Each row is a point on a landscape with many valleys, with its height.
From any point a ball rolls to the lowest of the 2 points nearest to it. It stops when none of these is lower. Distance is the straight distance between rows; heights are no part of it.
k524 height 43.6: [108 120 123  85  94 134 138 114 132 134 103 165 133  97  80 126 100 108
 142 149 110 128 151 128 136 128 143 105 147  88 152 125 115 132]
k287 height 45.0: [124 182 114  61 123 114 161 166  81 187 167 144 139  96 156 172  91 118
 113 171 150 113 188 138 124 100 149  93 116 143 111 146 110 167]
k302 height 33.4: [113 210 108  96 118 128 115 163  95 140 166 131 151 120  85 147 140 124
  73 103  81 135 200 155 103  58 115 127 119 131 100  86  94 156]
k424 height 32.5: [174  79 111 153 120 164 138 101 144 133 115 126 106 122 159 119 135  94
  98 140 133 124 114 127 147  99 165 131 133 110  92 113 135 122]
k23 height 59.3: [136 129  96 165 152  78 211 137 176 191 149  93 166 194  89 116  76 139
 145 137 105 115 106 122 159  97  89 118  93  87 141 186 129  76]
k930 height 34.6: [197 132  99  99  99 170 124 162 130 136 139 174 151 114 141 121  89  81
 122  92 155  82 151  87 114 110 131 152 190 150  97 153  86 180]
k450 height 43.1: [145  93 184 172 153 138  72 139 153 146  87 118 136 148 110  83 151 131
 126 139 147  73 122 139  91 123  88 124 181 113 133  92  74 150]
k888 height 25.5: [127  68 148 146  98 189 108 124 116  79  99 110 102 103  78 129 187 121
 157 151 120 189 122  88 104 208 158 137 102 126 158 108 106 133]
k277 height 53.7: [125 147 139 102 132 104 150 129 103 123 146 134 139 150 144  91 114 126
 171  88  88 129 139  82 119 135  92 146 141 124 168 179 138 136]
k96 height 62.3: [132 150 167 199 130 198 139 171  93 133 129 160 144 127 107  76 158 111
 159 151 113 150 127 104 107 137 112 126 175 155 141 138  85 131]
k950 height 33.9: [137 145 133 170 101  78 166 109 141 111 153  77 136 159 149 112 150 118
 158 152 128 106  63 140 184 111  92 170 120 138 148 131 133 106]
k341 height 51.6: [104 138 123 171 107 130 114 125  90 124 148  91 100 149 152 109 152 155
  96 115  71 124 107 105 102  95 143 105  98  99 102 103 108 133]
k804 height 36.3: [175  83 135 155 193  82 146  80 180 120 104 181 127 149 126 120 139 115
 169 123 143  78  93 140 140 111  88 146 182 175 135 103 171 147]
k355 height 22.9: [ 98 102 124  98 216 117  96 147 162 145  84 100 108 118 177 146  95 132
 102 107 150 134 151 182 143 130 149 124 121 124 112 109 167 110]
k722 height 30.4: [166 118  96 155 170  60 176  81 154 141 124 190 142 153 112 131 124 110
 183 128 157  77  86 160 137  96 134 130 117 136 129  95 222 152]
k825 height 44.8: [152 105 197 210 103  99 105  94 126 101 148 124  98 108 141 115 116 150
 155 116 124 149  73 174 114 133  80 127 123  88 158 110 157 141]
k456 height 29.0: [114 123 140 157 109 143  78  86 139 106 121 245 144 157  93 109 140 139
 132 145 127 151  93 153 120 169 121 143 181 119 137 100 116 137]
k715 height 56.4: [101 131 106 153 148 164 150 188  28 123 148 132 106 138 135 127 103 136
 109 104 108 178 164 158  73 105 133 114 107 146 158 132 159 167]
k418 height 49.9: [138 131 104 108 128  36 149  80 133 112 130 136 103 129 122  95 119  83
 188  90  81 107  86 104 134  63 130 137 142  84 115 153 150 132]
k101 height 38.6: [112 113 135 152 161 173 105 145 102 116 105  92  84  57 133 135 134 108
  94 130 177 147 145 176 106 115 149 105 137 116 122 112 109 131]
k511 height 56.7: [ 37 177 113 129 137  86 133 128  74 138 146  71 137 130 108 129 105 132
 129 111 115 139 110 204 146 118  76 121 109 107 149 118 143 114]
k636 height 36.1: [121 149 111 127  93 152 189 189  92 139 134  80 147 135 110 110 116 171
 132 185 102 128 139 139 121  95  80 150 107 127 148 120 126  96]
k793 height 39.4: [162 141 193 197 107 115 167 119 137 117 182 124 127 108 133  81 133 166
 165 143 107 133  73 160 134 123  53 165 135 132 130 125 127 101]
k504 height 52.8: [114 164 146 113  86 183 137 109  97 173 195 119 157  68  57 137 157 108
 114 115 129  87 101 123  93 142 132  97 116 121 121 102 121 146]
k403 height 14.8: [169 155  95  94 113 132 189 151 132 120 171 138 149 164 124 143 131 105
  97  99 160 132 174 155 144 106 126 163 109 149 140 152 150 131]
k947 height 33.3: [113 101 153 163 177 176  90 145 102  90 130 111 128  90 135 125 156 137
 123 127 187 162 163  60 106 191 116 124 123 121 146 135  66 138]
k539 height 35.9: [181  96 110 148  92 148 150  95 164 100 142 121  96 114 138 127 179 134
  93 174 167 118  97 170 123 102 132 164  90 154 119  92 156  98]
k938 height 8.5: [120 114  93  64 115 105 177 151 141 114 125  98 107 135 117 142 129 126
 119 133 131 155 156 169 126 133 129 164  88 115 158 126 143  95]
k139 height 38.7: [114 141 157 117 128  89 174 112  90 119 135  90 113 157 145 113 151 127
 168 172 123 113 107 194 139 137 107 162 117 161 150  96 161 139]
k427 height 57.6: [123  88  99 118 154  89 183 105 180 166 154 126 127 118 132 149  92 166
 120 126 107  73 120  57 150 112 152  59 110 118 112 133 125 116]
k653 height 22.5: [156  87 150 123 115 200 102 102 152  62 134 122  79  75  75 135 172 120
 136  92 103 180 117  94 118 153 134 153 143 168 116 112 125 104]
k479 height 51.7: [122 122  93 183 163 149 140 160 113 160 170 158 152 139 157 110 110 161
  71 118 176 101 147 144  88 141 113 135 112 119 146 114 116 147]
k213 height 43.0: [144 107 117 126 136 126 161 117 184 134 126 188  98 175 107 156 177 120
 140 133 131  88  57 132  96 119 163 118 160 210 160 122 127 122]
k845 height 45.5: [ 83 120 112  91 114 127 166 127 101 203 134 146 145 121 116 129  84 109
 153 156  86 132 118  92 136 152 164  70 130  69 171 148 100 138]
k454 height 36.7: [135  96 157 141 104 175 111  58 141 110 136 171 142 115  53 164 153 133
 104 113 144 118 139 125 123 143 112  85 167 134 146 111 153 170]
k146 height 25.0: [127 180 149 133 126 121  99 109  89  96 125 107 142 125 145  88 134 153
 117 167 140 175 186 186 131 125 100 156 117 110  60 110 137 120]
k380 height 28.9: [161 129 106  92 143  93 133 153 158 139 139 132  92 130 188 146 105 143
  85 108 147  81 160 124 118  94 187 105 114 150  54 127 114 140]
k945 height 35.0: [137 118 121 114  91 166  93  99 117  95  95  66 118 111 109 161 205  72
 106 114 166 123 136 112 137 113 152 112 100 154 153 132 153 157]
k347 height 15.9: [145  70 168  90 152 125  77  54 197  85  99 101  92 122 106 175 196 113
 121 160 140 134  86  72 161 129 136 141 156 163 108 142 111  70]
k41 height 7.8: [ 86 111 175 118 129 137  87  89 123  87 105 101  98 100 147 160 156 139
 110 148 137 141 164  61 174 147 169  59 113 130 119 135 112 145]
k700 height 12.6: [145  85 205 111 150 156  91  83 167 114 116  66 135  94  78 141 185 145
 111 138 111 118 132  66 135 149 113 131 135 132 122 140 122  86]
k923 height 40.7: [108 189  94 138 103 185 124 139  70 134 122 146 167 145  94 141 141  66
 131 137 167 154 148 146 135 113 129 114 106 126 199 143 166 134]
k786 height 35.1: [110 131 167 116  99 150 166 128 113  93 129 116 118 127 109 142 159 133
 156 134 134 131 155 175 129 168 130 133 102 173 169  87 187 171]
k398 height 47.5: [ 66 126 101 105 147 117 142 175  82 197 141 148 142 161 156 156  75 162
 114 164  68 143 131 116 117 148 163  65 102 107 123 125 111 124]
k871 height 53.3: [113 115 102 164 126  83 146 144 145 150 113  70 103 148 118 134 106 170
  98 112  67  86 100 115 110  50 122  83  97  98 135 124 134 111]
k972 height 52.9: [ 99 146 102  87 122  72 149 120 111 149 125 112 125  86 114 109  60  69
 193  77 100  92 100 129 159 101 123 108 164  92 147 154 117 144]
k170 height 50.6: [104 148 129 151 144 136 162 131 105 171 116 163 166 167 139 124 150 162
 150 223 160 108  79 140 112 134 108 123 100 128 185 129 150  98]
k712 height 56.5: [161 152 176 124 124 122 143 117 111 185 150 128 144 124 144  90 109 108
 158 121 127  74 100 106 102 104 121  91 171 118 100 173  88 153]
k605 height 35.3: [123 148 131 100 132 152  95 175 119 137 124 108 132  89  84 147 143  91
  79  85 107 113 203 107  98  80 122 101 147  99 138 105  58 151]
k964 height 25.4: [136 101  84  95 124 136 123  51 189 121 134 153 158 107  94 135 134 120
 100 131 167  91 117  96 192 139 107 134 153 107 103  81 126 112]
k50 height 36.0: [117 141 141 150 127 168 126 139 134 120 120 216 146 165  87 114 155 154
 128 153 129 174 158 189 105 165 133 146 130 164 149  77 159 125]
k976 height 16.8: [134  99 187 126 157 125  95  74 174 127 116 156 157 123 109 131 136 159
 151 125  94 132 110  74 155 148  99 109 168 129 134 159 129 107]
k685 height 29.5: [113 122 107 107  98  93 134  99 146 107 104 194  85 111 163 141 111 113
 145 141 164 160  91 182 153 123 167 120 127 154 143 141 173 129]
k275 height 19.4: [184  92 157  98 108 150  82  55 184 130  96 132 126 137  99 201 156 100
 108 162 181 121  83 106 152 137 120 137 187 189  84 170 112 104]
k629 height 17.4: [179 148  92 141  76 169 166 114 141 125 154 169 152 161 128 148 139  94
 120 131 195 110  96 131 168 127 143 130 117 181 161 140 173 133]
k884 height 45.2: [126 153 143 121 140 148 127 150 128 154 158  71 165 135 143 126 115 155
  95 115  49 143 187  91 158 123 120 132 103 121  75 122 148 116]
k765 height 48.3: [130  94 147 158  71 100  85 117 161 135 102 114  94 133 121 111 117 133
 139 108  97 114  55 172  87 150 124 139 112  72 163 107 138 140]
k531 height 58.8: [ 83 164 152 121 146  97 110 114  95  97 142  65 135 115 126 146 145 111
  96  71 160 155 160 180 135 142  98 133  99 106 151 144 133 136]
k97 height 51.8: [ 89 141 137 129  87 114 159 171  88 116 119  58 122 176 134 168 128 131
 105 136 127 113 174 144 139 110 126  95  88 140 143 125 144 180]
k751 height 39.8: [173 129  89 127 108 166 118 120 151 137 114 191 119 145 114 127 191 121
 106 171 163 102  77 146  68 102 142 158 130 170 145 107 141 104]
k623 height 64.5: [118 128 184 150 145 183 112 123  86  98 115 136 154 119  80 125 189  90
 164 124 129 185 157 100 116 156 147 108 169 167 149 160  88 156]
k326 height 38.2: [213 123 136 133  70 188 158 118 132  98 150 167 103 112 130 129 127  97
 133 125 153 172  93 134 126 135 148 166 167 171 102 186 106 114]
k592 height 49.2: [120 123 181 149 100  98  63  97 107  49 147  74 105  98 125 109 152 142
 138 101 147 178 121  95 117 183 114 157  76  49 111 125  96 129]
k574 height 49.8: [ 85 160  81  95 128 159 118 169 106 164 105 141 148 115 144 111 111  97
 126 143  53 156 138  91 167 105 160 133 166 111 110 125  81  91]
k153 height 42.9: [133 159  96  82 153 117  89 183  88 164 142  75 173 151 167 148 124 160
  85 141  85 135 183 128 109 123 114 171  77 117  57  97 114 119]
k143 height 46.6: [143 120 103 105 124  77  89  81 141  85 105 134 125 117 147 122 128  68
 171  67 120 109  72  81 155  83  90 172 168 129 149 182 147 136]
k733 height 54.8: [ 74 174 101 108 102 104 137 159 128 165 111  89 149 118  96 121  98  94
 144  90 104  84 103 172 151 108 108 121 153 116 158 107 119 122]
k72 height 40.0: [ 87 159  92 105 148 117 124 176  64 160 148  79 165 170 149 145 109 156
 101 174  96 175 119 186 144 114 112 156  82 135  67 131 130  76]
k924 height 61.8: [127 124 168 154  86 172  81 121 129 102 120 132 109  87 130 153 183 165
 126 159 157 131 106  72  86 176 140  91 119 186 122 132 108 154]
k801 height 48.4: [125 115 138  90 106 115  61  85 137  96 117 150 124 116 140 138 143 121
 141  83 143 118 121  99 116 166 121 145 138 144 150 117 145 168]
k655 height 54.2: [137  81 141  91 142  94  66 156 179 121  44 136  74  85 135 139  89 138
 141 136 170  57 114 109  95 126 162 102 161 121 130 109 119 144]
k667 height 23.2: [145 132 164 155 131 118 153  76 173 128 145 203 149 145 140 135 139 172
 146 145 120 150  98 109 174 160 104 124 138 169 135 149 166 101]
k975 height 38.3: [182  51 130  97 147  78 150  63 136 122 129 192 121 143 109 134  83  99
 190 103 128 116 126  80 129 137 125 111 184 100 115 169 128 170]
k384 height 59.9: [116 137 128 123  69 143 143 146  99  83 135 131  76 127 145 131 176 128
 146 137 122 156 106 101 106 151 181 124 121 177 140 148 107 139]
k994 height 45.9: [ 84 133 122  98 119 136  73 132 111 136 100 162 146  77 148 114  99 136
 138 104 120  94 136 101 125 141 119 106 149 116 165  85 132 163]
k933 height 23.6: [152 149  75 134 110 101 170 108 150 141 136 204 139 148 125 138 101 110
 153 141 164 108  66 149 143 110 145 129 123 131 156 154 172 101]
k922 height 65.8: [157 141 199 105 154 139 127 164 106 114 143  76 106 107 144 117 143  87
 147  78 143 138 156 124 134 150 143 147 181 151  81 165  59 145]
k88 height 30.3: [129 165 119 132 141 160 172 131 119 147 167 192 157 153 139 108 133 160
 123 161  92 166 140 111 149 141 134 134 125 156 103 127 158  81]
k360 height 41.8: [187 136 144 138  98 106 138 111 143 120 127 185  97 129 135 113 146  95
 157 149 143 128  45 172 121  96 132 164 183 158 113 181  92  92]
k261 height 66.1: [112 129 164 151 132 166  74 101  98 142 112 154 144 160 127 127 165  80
 136 126  92 195 128 119 125 167 185 112 138 117 127 155 118 145]
k563 height 24.9: [187 123 136  96 109  96 118 103 141  73 111 117 117 133 127  90 155  93
 173 165 117 135 129 121 145 110 105 217 146 114 129 145 133 106]
k767 height 54.4: [160 130 175 120  97 165 125 122 108 168 150  76 152  66  96 108 119 108
 141 125 138  94 139 125 120 133 107 113 152  90 101 139  86 152]
k640 height 67.3: [145 137 169 133 137 175 165 154 101 146 185  79 154 127 103 134 149  64
 136  50 120 142 159 116 117 167 143 120 150 146 136 171  82 169]
k797 height 55.0: [113 158 136 200 107 137 110 146  99 148 129 181 149 134 141 103 127 163
 141 193 162 162  88 185 110 169  99 146 113 112 175 139 114 106]
k481 height 32.3: [114 198 165 172  96 127 140 172  85 103 140 127 131 167 107 103 138 151
 143 132 111 188 159 213 116 117 121 154 130 136  87 123 112 144]
k811 height 37.5: [153 156  71  95 131 124 128 142 151 165 134 190 160 141 143 114 102  71
 137  85 121 101 111  90 160 108 169 145 187 140  64 157  90 133]
k529 height 22.7: [181  71 138 109 125 141 103  21 172 107 144 142 115 128  95 172 132  97
 127 113 136 114  75 107 183 151 116 137 193 156  88 112 145 130]
k115 height 36.2: [132  85 163 209 156 176 107  93 109  78 127 109  96  70 116 136 157 121
 113 117 191 146 121 117 123 140 114 101 143 118 147 125  88 142]
k405 height 25.7: [190 107 147 104 115 186 149  93 136  91 124 109 116  83  75 112 164  87
 144 116  99 159 136 144 129 104 118 180 146 154 122 119 190  96]
k168 height 67.8: [102 160 148 128 104 152  93 161 121 166 131 152 148 129 114 154 144 135
 110 115 128 154 120 144  69 179 171 106 108 137 146 162 114 135]
k831 height 51.3: [ 58 136  89 129 151 167 109 204  95 136 108 105 113 144 120 112 150 117
 121 117  69 179 141 125 102 132 144 140 138 137 140 108  53  91]
k494 height 57.1: [161  93 137 142  96 138  70 158 184 120 117 110 101 117 152 145  87 128
  91  62 169 100 115 152 114 169 153 158 127 145 111 116 153 170]
k391 height 40.6: [115 198 136  81  92  96 146 155  76 147 158 148 134 106 173 115  76 145
 147 139 170 109 142 168  95 136 121 138 135 145 108 155 125 164]
k739 height 47.8: [106 149 137 128 120 110 110 145 125 133 125 109 125 157 169  96 124 101
 144 118  82 148 107 120 167 135 160 155 156 119  70 157  85 104]
k573 height 36.4: [ 94 185 109 164 135 183 146 173 120 109 139 163 142 147  92 135 184 179
  96 161 109 169 164 136 105 132 121 131 107 191 137 109 132  91]
k382 height 59.7: [113 139  55 144 169  91 163 148 178 186 142 202 179 159 114 156  51 139
 124  94 145 101 143 135 127 135 128  98 104 117 141 126 182 136]
k763 height 18.3: [118 119 109 115 195 100 113 156 145 160  65  87 168 147 143 135  76 124
 135 127  95 115 187 125 169 113 124 123 123  93 116 117 149 130]
k466 height 58.3: [144 108 126 119 161  63 160 129 191 104 112 128  97 134 109 117 149 152
 144 109 101 102  88 120  99  91  85 157 127 139 185 150 128  85]
k26 height 49.0: [ 87 135  87 169 154 164 132 183 111 146 156 117 131 134 140 140  94 177
  49 111 117 143 163 150 132 117 111 112 111 132  99  79 105 113]
k416 height 46.0: [130  98 134 188 181 136 102 159 110 116  86  95 104 157 171  89 143 162
 118 164 127 105 131 120 100 103 103 146 135 108 137  95  98 120]
k813 height 56.2: [124  68 120 168 147  96 145  87 197 131 125 119 135 137 134 114 121 190
 116 139 133  59 101  68 165 138 102 104 125  93 127  77 117 126]
k821 height 22.6: [116 126  98 131 145 107 172 138 112 145 101 149 126 128 110 135  80 155
 119 160 123 130 131 200  98  66 119 106 108 101 152 123 183 113]
k37 height 43.4: [154 112  78 122 158  97 141  99 183 142 117 127 163 124 127 137 107  90
 158  56 123  68 101  60 155 101 117 137 155 141 128 144 175 131]
k607 height 24.7: [157 156  73  58 145  50 150 139 156 152 100 164 108 146 154 151 127 122
 146 164 122 103 174 130 108  83 183 112  97 159  52 121 157 146]
k518 height 18.1: [143 169 115  71 142 106 105  96 119 123 110 113 157 127 144 103 140  88
 139 170 135 140 161 173 142 109 110 190 121 113  92 126 157  99]
k697 height 54.3: [ 91 139 123 104 115  92 105 160  96 133 141  92 141 157 176 154  92 152
 105 112 148  90 189 120 122 163 137 116  84 134 130  96 149 211]
k195 height 41.1: [142 167 118 123 132 165 100 126  99 127 127  96 111  88 167 139 165 110
  90 145 190 141 158 159 103 106 152 117  98 167  78 119 136 135]
k960 height 54.5: [143 102 156 150 102 106  73  92 174  81 120 114 107 131 155 127 138 173
 108 134 150 110 122  80 174 143 113 131 115  78 103 104 106 110]
k8 height 46.9: [111 117 131 132 158 132 117 109 122 166  69 122 170 113 146 133 145 122
 136 213 154 118 111 101 138 113 119 106 124 108 172 170 129 107]
k497 height 28.0: [113 152 143 133 138 126  77 130 162 136  80 142 146  83 129 145  89 164
  90 124 154 130 160 190 133 130 110 123 129 132 125 125 180 119]
k377 height 53.1: [ 85 165 122 157 145 189 125 187  72 147 132 121 135 157 102 132 131 116
 127  86  50 206 132 176  96 133 143 117 125 148 132 127 140 120]
k212 height 62.7: [140 109  53 143 186  93 189 184 161 184 113 154 151 147 156 109  67 152
 168 117 113 109 100 128 120 139 112 150 104 120 131 119 161 106]
k968 height 37.1: [117 188 107 140  78 161 108 149 104 105 113  90 158 135 100 155 202  77
 111 115 185 149 141 118 115 131 122 136  92 165 178 162 122 144]
k978 height 52.0: [148 119 148  89  96 134  58  90 150  34 117  84  94  71 123 134 140 130
 115 122 183 151 135  91 162 143 108 168 107  79 120 125 128 101]
k226 height 50.7: [ 94  99  77 103 163  93 140 155 141 117  90  76  76 126 195 138 100 151
 134 159 121  96 114  84 177 111 168 121 111 133  93  97 130  90]
k117 height 54.6: [147 106 116 157 109 179 123 184 166 148 134 177 136 127 135 121  74 144
 101  91 159 101 140 129 107 161 136 132 147 151 154 126 135 156]
k165 height 34.9: [116 150 108  68 116  84 125 119 108 132 107 133 114  83 187 132  85 110
 168 143 180 104 114 177 122 143 142 147 119 159 142 133 178 153]
k878 height 58.9: [ 98  71 166 135 144 110 142 110 165 157 130  74  98 109 145 122  84 161
 134 105  72 113  96  86 150 156 144  78 107  82 144 143 125 103]
k846 height 64.7: [146 172 162 181 105 189 111 107 123  91 161 176 158  77 100 136 163 175
 148 113 136 148  96  88 103 178  87 129 133 202 120 127 137 129]
k642 height 40.5: [179 133  72 131 149 102 140 106 173 140 114 223 168 180 110 138 111  79
 179  88 115 102  97  65 172 109 147 128 178 156 101 159 160 130]
k414 height 69.4: [103 176 120 105  86 192 122 136 106 176 147 177 156 109 103 167 149 121
 114 157  97 134 111  97 109 141 183  79  96 151 153 139 158 110]
k560 height 29.7: [166 127 120 169 101 134 166 156 151 124 112 161 131 159 101  78 129 178
 158 191  77 135 121 128 111  96  92 173 127 109 159 125 133  85]
k141 height 35.2: [201  61 113 103 106 151 155  83 125 116 137 155 103 116 125 124  98  80
 156 125 124 153 103  94 155 122 154 155 169 112 114 168 140 127]
k646 height 58.7: [138 145 160 122  97 132 123 108 108 129 142 188 138 136 146 119 134 126
 156 199 181 152 113 166 113 194 139 135 134 137 145 158 124 143]
k627 height 31.7: [154 144 102  96 105 128 133 199 136 140 160 146 111 104 157 129  88 143
  93  99 121  95 169  90  95 107 155 122 137 137 101 122  62 166]
k499 height 48.8: [ 97 144 119 156 133  85 170 126  89 133 121 104 131 234 155 155 139 139
 138 140 111 120 124 146 140 101 151  89  96 138 158 128 179 157]
k407 height 33.2: [151 126 198 149 130 152 103  97 157 132 123 136 157  95  80 134 138 129
 115 109 158 140 126 192 114 151 107 131 152 121 125 136 152 138]
k961 height 62.0: [106 163 112 117  81 146 140 122 105 104 152 153 140 117 132 135 160 154
 127 190 178 207 148 160 123 195 146 139  76 156 119 124 131 124]
k716 height 55.6: [138 107 120 153 158  84 177 112 134 121 108  86  87 119 157 142 140 154
 129 157 116 105  87 124 123  49 112 111 103 136 154 158 163  85]
k648 height 64.1: [111 111 229 129 161 117 113 156 113 106 132  66  99 144 138 107 144 147
 163 116 117 154 159 122 125 181 120 133 136 100 108 151  55 125]
k986 height 22.8: [152 107 149 185  97 137 124 153 162 105 104 206 114 152 119  90 118 190
 125 178 126 148 137 131 110 142 113 137 158 109 135 123  84 123]
k400 height 41.5: [178  78 188 110 136 113 121  82 138 112 149 145 117 134 130 135 106 139
 127  95 152  88 166  83 144 141 131  95 186 114  87 141 100 189]
k25 height 60.2: [135 126 131 111 114 105 136 108 168  78 138 110  92 119 105 137 164 137
 107  57 113 119 115 137 125  82 123 140 125 151 155 134 156 100]
k823 height 45.3: [128 149 144 127 124 105 114 132 171 105 100 170 124 165 138 129 162  95
 138 121 120 149 120 130 154 121 156 150 194 170  98 175  76 112]
k108 height 62.1: [140 123 116 144 153  61 190  99 215 142 143 135 173 153 108 124 111 167
 157 139 133  92 115  85 176 130  66 154 109 120 144 152 164  80]
k180 height 14.2: [102 132 107  86 134 133 112 134 126 158  84  84 139 119 140 164 104  95
 108 170 125 127 192 137 192 106 181  78 119 126  92 113 141 150]
k229 height 59.8: [ 85  99 172 105 134  89  66 179 155 115 101 125  77 122 176 143  76 160
 116  81 170 124 127 152  94 186 162 132 116 118 140 137 129 147]
k269 height 40.4: [143 103 103 113  95 128  93 130 100 112  80  98 116  98 125  79 112 103
 153 150 106 114 128 103 106  74 114 155 125  39 160 124 127 124]
k566 height 61.9: [187  98 160 138 146  90  97  90 172  67 145 109  96 139 140 132 184 125
  98  75 117 134  82 104 103  94 114 165 135 127 112 179 107  89]
k889 height 43.5: [124  72 119 128 150 101  99 115 112 107 105  98  99 100 158  88  87 110
 153 130 144 150 103 122 147 129 103 168 122  28 157 124  98  87]
k822 height 37.4: [113 137 103 116 113 145  84 146  98 115 106  95 157 110  84 105 120  99
 105  97 125 140 180 128 111 115  83 154 122  50 178 117  96 134]
k919 height 46.5: [106 117 150 112 137 119  55 129 107 116 117  78 126  86 150 100 118 148
 123 134 169 144 129 147  95 182  98 153  87  46 132 105 107 126]
k485 height 43.7: [136 163 126 104 117 164 112 181  75 147 154  98 116  70 149 168 132 130
  80 163 155 149 210 122 106 121 155 101  93 150  74 109  78 160]
k650 height 52.4: [127  79  81 132 176  88 126 148 194 126  54 108  94 121 141 138 118 141
 115 143 155  65 113 116 131 104 147 127 129 117 116  97 112  90]
k916 height 57.2: [102 158 142  91  95  90 140 142  78  62 147 114  83 117 177 112 115 154
 156 112 102 154 144  98 129 123 124 139 118 141 126 157 107 126]
k344 height 65.0: [177  75 104 148 186  85 175 113 171 163 106 155 163 151 126  84  90 136
 210 146 132  99 117  86 149 145  71 154 118  93 157 137 164 116]
k575 height 28.6: [148 122  87 133 111 112 153 119 186 132 112 148 149 108 121 107  83 120
 127 126 157 102 134 156 197 119 105 156 156  97  80  94 132 114]
k844 height 47.1: [100 142  63 137 146 160 188 162 109 160 182  96 171 145 121 151  81 155
  87 120  75 163 155 116 187  94 112 101 104 112 116 117 138  94]
k299 height 35.6: [119 183 102 132 145 144 147 192  72 166 159 158 182 194 153 110  91 156
 122 162  82 163 158 143 145 136 117 156 120 146  79 105 129 115]
k742 height 44.1: [ 95 165  88 122 121 137  99 111 123 170 103 131 177 134 125 156 135 109
  92 168 172 134 142 151 140 112 131 115  89  93 164 159 155 104]
k534 height 59.2: [ 80 105  59  93 154 160 136 188  46 122 131 130 110 133 175 131  86 133
 105 137 105 178 181 119 125 129 139 133 111 137 146 104 128 141]
k342 height 50.8: [103 127 126  97 160 101 116 120 120 115 166 149 131 156 152 111 150 132
 121  63 119 122 148 110 113 162 123 156 139 145 119 126 104 147]
k338 height 15.1: [135 101 130  97 161 120 162 130 100 107 109 134  90 129 133 138 132 143
 111 165 150 165 168 200  72  99 150 134 108 130 164 138 152 123]
k537 height 62.2: [ 93 109 178 138 122 119  81 177 135 110 125  80  69 104 157 110  88 134
 142  74 151 169 103 144 113 193 150 118 131  93 134 164  61 111]
k996 height 56.3: [123 132 135 155 167  94 227 150 134 169 172 111 143 149 110 128  71 180
 138 108 102  92 120 130 110  92  83  76 116 120 160 151 152 117]
k333 height 48.7: [ 96  88 138 158 164 126  88 155 124  90 101  58  48 121 181 107 138 162
 122 153 119 110 105  95 159 114 136 128 113 108 101  55 103  93]
k669 height 30.2: [117 190 131 118 124 117  76 163 104  84 115  98 120 114  96 120 157 151
  97 128 127 134 194 150  98 106 116 158 114 110  76  80  88 129]
k857 height 25.6: [ 98 129  70  71 171  96 181 168  94 171 106 147 142 182  89 153  79 145
 151 169  80 145 154 201 102  99 137 122 110 120 119  89 175 116]
k304 height 29.4: [ 94 111 115 161 152 157  97 141 112  78 106 131 122 142 123 140 191 135
 113 129 152 189 158 110 100 161 132 138  91 145 189 114 115 136]
k501 height 32.9: [181 105 150 152  76 172 114 112 125 128 116  51 145 125 129 136 181  85
 138 128 144  98 105  65 122 148 144 148 112 149 137 148 143 159]
k999 height 51.5: [ 96 118 104 150  88 166 155 113 129 176 192 135 143 135  91 123 149 125
  82 103 107 104 118 125 132 165 155  93 118  89 120  84  86 136]
k65 height 59.0: [112 148 165 119 127 132 172 142 115 168 174  98 124 108 129 162 100 164
 109  88  74 125 132 112 106 102 142  60 113 131 137 174 139 126]
k585 height 50.5: [ 55 110  74 160 125 141 149 137 142 149 135 122 125 146 133 138 112 154
  76 118 125 101 138 132 166 147 147  94 128 112 121  44 101 149]
k790 height 29.9: [181 130 148 153  75 132 115  86 141 106 138  78 134 131 110 106 199  86
 138 163 144 107  69  97 148 110 101 192 126 134 137 155 111 110]
k881 height 49.6: [ 82 107  93 157 124 127 143 185  75 163 128 130  93 188 155 121  96 155
 113 140  79 137  87 152  81 110 152 104 115 114 127 124  98 128]
k841 height 29.6: [144 125 132 139 138 175 171 122 105 100 143 132 134 128  98 110 145  84
 158 101 103 184 151 148 151 138 127 159 141 139 176 120 176 129]
k748 height 19.0: [116 170  98  47 149  70 134 173 123 163  95 120 129 144 138 143  94 136
 134 150 101 100 175 185  91 102 144 146 106 164  82  91 175 149]
k334 height 59.1: [143 150 161 179 152 159 177 154 115 175 148 167 139 159 132  94 101 140
 162 145 105  88 112 126 125 110 123  76 176 157 146 149 111 139]
k93 height 60.4: [144 123 150 143 131 171 167 124 122 144 177 157 136 111 118 139 111 134
  96 102  78 180 157  98 128 128 143  81 139 105 135 198 118 103]
k533 height 39.1: [124 124 152 143 127 137 135  66 126  98 152 138 138 147 109 134 148 106
 101 116 153 115 179 137 172 127 138  86 166 126 109 111 120 178]
k267 height 60.3: [ 96  97 162 112 156  87 164  60 134 173 144 101 131 111 102 110 105 131
 163 145  65 116 112 120 137 119 127  80 117  64 118 126 155 123]
k911 height 11.2: [ 91 133 135  97 127 146  60 113 154 121 104 105 126  90 132 188 141 123
  64 146 168 158 210 117 162 139 167  62  88 131 108 105 117 143]
k699 height 64.3: [123 114 107  95  94 154 125  73 121  95 154 142 105 113 128 117 166 100
 126 122 143 195 110 175 137 182 158 164  83 131 125  97 164 130]
k536 height 67.2: [119 191 124 146 123 176 109  89  88  81 183 129 143  68 107 115 191 104
 144  73 148 153 111 123 126 152  97 147 116 209 117 109 151 140]
k816 height 40.3: [157 102 179 160 164  83 114  90 150 122 130 139 113 144 137  84 137 116
 152 105 151  60  86 163 119 118  81 153 193 124 117 107  97 159]
k935 height 45.7: [140 118 146 135 145  81 150 109 150 159 128 138 121 192 149 135 159 127
 128 127 120  89 104 121 107 109 173  97 125 146 126 148 145 142]
k39 height 56.9: [134 135 101 116 142  91 134 145 162 178 144 130 178 142 174 154  69 134
 113  87 165  63 136 123 139 164 133 115 103 138 130 127 176 184]

Call two points neighbours if one is among the 2 nearest of the other. Go from one point of each pair to the other, from neighbour to neighbour, staying as low as possible. Name the highest point that can't be avoided.
k996 / k26 -> k93
k700 / k518 -> k287
k748 / k424 -> k573
k986 / k938 -> k636
k653 / k790 -> k139
k986 / k41 -> k400
k938 / k748 -> k857
